Each row is a point on a landscape with many valleys, with its height.
A ball rolls from a point to the lowest of its 2 nearest points, and stops where none of them is lower. Distance is the straight distance between rows; heights are no part of it.
(487) (h 600): [165  80 155 155 183 123 148 169 125 165 138 140 180  35 100 113 114 131
 111 120]
(127) (h 324): [ 95 144 142 165 108 121 142 128 123  97  96 132  84  88 146 110 139 136
  93 161]
(20) (h 245): [ 93 153 158 139 174 131 134 153 120 159 136 142  62 138 145 166 125 175
 146 216]
(75) (h 407): [173  98 140 100 190 147 125 173 129 136 155 110 157  93  88 152 148 157
 136 147]
(703) (h 392): [ 98 150 155 155 162 148 132  85 142 121 101  88  80 105 152 125 135 126
 136 179]
(778) (h 573): [ 96 151 138 144 155 121  69 167 141 118 139 144 136 115  87 114 121  86
 114  99]
(820) (h 364): [158 109 139 204  97 142 180 144 114 151 103 151 114  87 129  90 127 113
  73 101]
(578) (h 566): [ 95 159 140 140 143 103 162  76 143 149 162 126  42 141 113 122  99 118
 186 215]
(100) (h 812): [146  83 147 114 122  78 113 100  70 127 127 170 188  85  93  91 139 144
 131 108]
(50) (h 492): [ 97 148  86 100  73 123 137 145 140 151 177 159  91 128 127 122  91 145
 155 125]
(581) (h 730): [181 115 138 106  61 116 173 122 147 151 131 125 138 116 129 155 146 143
 132  68]
(92) (h 718): [ 94 110 107 139 126 126  89 118 114 118  75 149 135 191 156 120 112  85
 107  43]
(226) (h 802): [120 141 134 128  58 155 111  89 121 111 130 131 164 137 148 116 119 102
 145  66]
(810) (h 712): [144 106 148 137 113 127 128 169 117 168  88 129 152  98 114  90 159 166
 111 147]
(450) (h 302): [131 134  88  97 105 148  84  94 132 148 126 102 190 147 123 120 134 132
 203 114]
(49) (h 336): [135 125 152 115  84 136 120 122 137  60 168 132 113 186 130 126 107 131
 115 134]
(889) (h 644): [170 108 160 159  93 111 151 118 144 154  93 100 178  90 143  91 158 144
 107 116]
(538) (h 423): [108 141  91  73 165  81 135 145 139 159 114 133  76 144 139 157 129 178
 136 155]
(472) (h 765): [140  73 153 121  87 103 139 165 114 161 125 155 187  96 110  82 122 135
 143 109]
(105) (h 323): [146 172 101 102 173 146 120 117 112 112 181 112 108 182 130 174 121 150
 158 174]
(568) (h 585): [145 117 134 142 124 112  74 144  85 160 159 172 148 147  71  93 126 104
 153  90]
(761) (h 287): [114 110 142 102 160 103 172 151 102 131 158 147  88 130 121 164 115 197
 150 214]
(704) (h 418): [122  90 179 158 144 126 168  87 181 122  86 106 102 135 142 126 140 115
 115 116]
(135) (h 687): [168 130 181 112 112  90 192 136  93 123 108 164 139  84 124 135 111 131
 133 101]
(33) (h 241): [120 136 119 148 159 163  81 136 135 132 111 120  90 170 148 149 136 158
 106 138]
(689) (h 464): [ 90 107 143 118 152 125 205 124 188 124  99 118  69 135 132 145 100  96
 118 133]
(186) (h 466): [108 130  87 107 155  80 179 123 141 147 115 117  97 172 118 124 170 147
 129 175]
(829) (h 751): [108 117 127 114  97 154 125  97 145  91 120  99 164 118 133  80 137  91
 115 119]
(309) (h 792): [ 71 107 106 119 103 178  29 144 120 109 139 133 157 162 140 144  98  90
 162  89]
(925) (h 540): [ 93 113  98 100  95 122  93 151 122 127 179 174 132 150  84  98 104 111
 159 120]
(968) (h 491): [150 118 110 126 142 191 151 121 117 140 173 112 163  86  96 173 140 135
 153 141]
(443) (h 456): [134 106 130 188 109 141 147 102  96 184 115 155 123 104 106  73 105 104
 137 117]
(529) (h 705): [ 66  74 107  95 104 144 118 127 132  77 126 137 154 170 128  96 101  97
 129 116]
(420) (h 275): [169 151 121 184 121 157 142 155 123 130 118 134  94 123 134 143 152 136
  63 114]
(81) (h 402): [138 146  91 113 138 153  66  93 148 127 118 102 164 145 130 162 134  84
 151  83]
(519) (h 716): [122 100 143  78 105 105 199 103  97 106 108 148 179  88 130 112 104 110
 139  97]
(203) (h 450): [117 176 163 168 155 121 167 121 152 145 109 117  73 141 116  94 158 120
 131 209]
(370) (h 594): [160  84 110 120 127  88 153 145  81 136 147 180 110 150 112 105 102 133
 104  93]
(781) (h 601): [143 125 144 103 100 151 104 128 134 184 132 122 157  71 116 156 153 179
 172 127]
(61) (h 845): [171 170 177 101  85  95  80 151 130 169 125 152 128 133 104 146 150 157
 152  75]
(276) (h 387): [129 168 118  90 156  84 151 120 104 113 159 142  83 169 171 172 114 163
 125 151]
(999) (h 886): [155 179 177 116 139  84 105 171 131 151 123 131 162 114 101 144 134 109
 138  62]
(514) (h 667): [107  77 115  79 101 137  82 120 176  89 101 126 147 179 142 138 128  97
 142  70]
(570) (h 677): [140 116 120 135 137 118 142 100 134 141  69 130 110 181 164 136 132 125
  93  74]
(821) (h 797): [143 113  82 125  88 102 114  58  90 115 128 147 159 128 143 117 128 101
 135  86]
(872) (h 500): [175 109 178 109 153 141 117 141 160 168 145  93 128 115  94 159 179 180
 161 148]
(269) (h 307): [ 50 147  91 117 117 126  98 164  82  69 157 150 125 149 199 141  86 156
  86 159]
(593) (h 201): [ 88 178 144 110 139 104 114 111 108  67 145 129 121 170 153 113 133 140
 133 185]
(335) (h 549): [190  97 151 178 114 121 163 110 162  91 128  87 145  68 145 137 149 129
  98 124]
(920) (h 340): [133  85 158 111 161 131 138 167 124 144 142 150 113 123 118 160 112 176
 118 149]
(724) (h 436): [105 173 102  98  90  59 141 137 123 126 159 177  73 163 142 132  93 141
 126 132]
(183) (h 465): [ 94 157 111 148 163 135 155  72 150 140  99  87 118 129 133 108 141  69
 135 125]
(227) (h 210): [ 66 190 122 132 165 139 123 150 131 169 149 127  53 182 153 135  94 144
 138 181]
(500) (h 321): [157  89 158 144 159 162 134  82 165 129  77  60 158 117 143 123 150 101
 130 121]
(668) (h 629): [123 106 125  77 138 135 129 121 198 105 121  99 135 158 112 139 125  79
 145 107]
(723) (h 647): [171 112 200 129 152 103 185 166 113 150 109 152 161  23 100 141 104 137
 146 130]
(609) (h 248): [ 83 151 103 135 206 127  85 125 112 147 141 133  89 181 152 106 117 135
 122 174]
(985) (h 420): [140  91 130 136 103 151  92  74 134  74 113 121 117 189 158 126 126 141
 113 131]
(338) (h 160): [127 173 131 176 120 172 101 119  80 138 137 145  95 103 133 144 115 141
 111 126]
(457) (h 608): [142 149 192 140 176 119  73 152 144 112 129 137 117  83 119 140 120 135
  96 114]
(899) (h 266): [ 89 158 160 104 118 103 107 141 116  33 175 131 124 211 167 139  84 148
 117 145]
(741) (h 264): [113 189  89 164 125 144 119 135  62 156 164 156 107 113 130 148 124 170
 122 185]
(398) (h 446): [197 134 136 144 131 124 141 101 122  84 137 111 162 119 120 142 160 125
 102 112]
(811) (h 499): [109  77 140 123 114 127 179 173 175 141 107 131  79 138 104 102 112  89
 113 106]
(763) (h 530): [121 132 114 169 152 139 125 133 157 118 106 126 111 142 118 117 113  55
 108  97]
(461) (h 625): [136 170 122 153 113 101 170 106 143 162 141 135  96  91 117 117 137 118
 138 142]
(270) (h 552): [144  80  97 116 145 137 158 133 100 137 162 153 169  57  95 132 114 119
 132 114]
(140) (h 333): [149 138 107 143 138 130 123 136  92  53 129 123 133 140 136 123 150 114
  79 161]
(809) (h 496): [179 126  93 145 112 163 109 129 165 121 122  81 174 138 142 161 148  60
 119  81]
(378) (h 652): [136 130 193 145 165 150 121 127 176 132 128 109  80  96 110 167 105 134
 134 124]
(875) (h 177): [170 113 134 165 157 153 138 136 170 122  83  65 128 135 123 113 181 129
  97 161]
(717) (h 548): [163 146 166 164 114 114 159 123 103 189 148 175  97  82  84  88 111 129
 168 141]
(310) (h 506): [118 145 168 176 141  98 192 124 145 144 132 137  60 113  93  94 101 104
 172 216]
(405) (h 150): [123 157 115 129 139 197 103 157 143 169  86  80 146 142 148 153 170 161
 107 133]
(197) (h 109): [142 129 125 131 138 161 104 135  97 152 134 102 241  81 106  99 144  99
 171  96]
(550) (h 228): [140 183  86 105 132 135  98 150 103  82 167 120 147 170 114 148 141 120
 122 151]
(66) (h 671): [154 107 142  95  80 126 161 124 167 166 139 109 172  58 119 136 111 150
 181  82]
(911) (h 265): [ 59 132  96 154 120 143 134 144 116  88 123 130  94 137 196 119 123 148
  78 190]
(150) (h 827): [ 85 108 113 111 119 160  32 105 127 109 116 123 148 222 162 123 120 137
 175 100]
(76) (h 544): [138  65 105 109 102 129 156 170 142 135 119 150 143 166 100 109 109 113
  85  82]
(382) (h 342): [ 90 174  69 116 137 117 132 135  57 110 157 150 110 113 168 156  88 148
 105 167]
(656) (h 209): [100 160  70 158 108 148 137 159 121 118 174 127 102 154 165 114 147 182
  79 216]
(571) (h 580): [133 121 103  60 136  95 106 129 158  93 141  95 140 142 111 113 148 119
 164 140]
(950) (h 197): [101 139 101 112 107 148  83  99  74 160 128 131 204  85 121 105 152 136
 174 136]
(956) (h 448): [151  90  95 157 117 186 130  86 158  89 102  96 147 161 176 152 143 108
 122 100]
(756) (h 790): [175 179 150 110  78 114 143 151 129 149 129 129 142 139 109 122 164 151
 127 118]
(356) (h 522): [129 122  99  96 143  73 139 111 178 121 113 107 113 103 121 109 179 131
 113 144]
(77) (h 757): [ 74 115  90 151 115 148  59 118  99 108 110 142 159 123 141 149 100  69
 120  58]
(921) (h 29): [120 141 124 162 140 175 121 154 184 139 121  68 121  94 139 147 167 156
 107 176]
(201) (h 749): [128 118 115  81 118  89 121  93 109 108 130 140 159  89 126 154 105 112
 146  69]
(436) (h 638): [170 107 134 127 157  90 172 133  97 143  90 153 126 155 126 130 135 125
  78  90]

Where does a ball stop that starts at each point below?
(309) => (921)
(201) => (227)
(756) => (227)
(472) => (550)

Call two points neighbours if one is among the 2 nearest of the other. Go from one point of each pair to the other, from neighbour to neighbour, staying as low as possible. Name the highest point that can't be avoided.
(227) and (921) => (609)
(550) and (338) => (568)
(656) and (338) => (741)
(197) and (593) => (809)
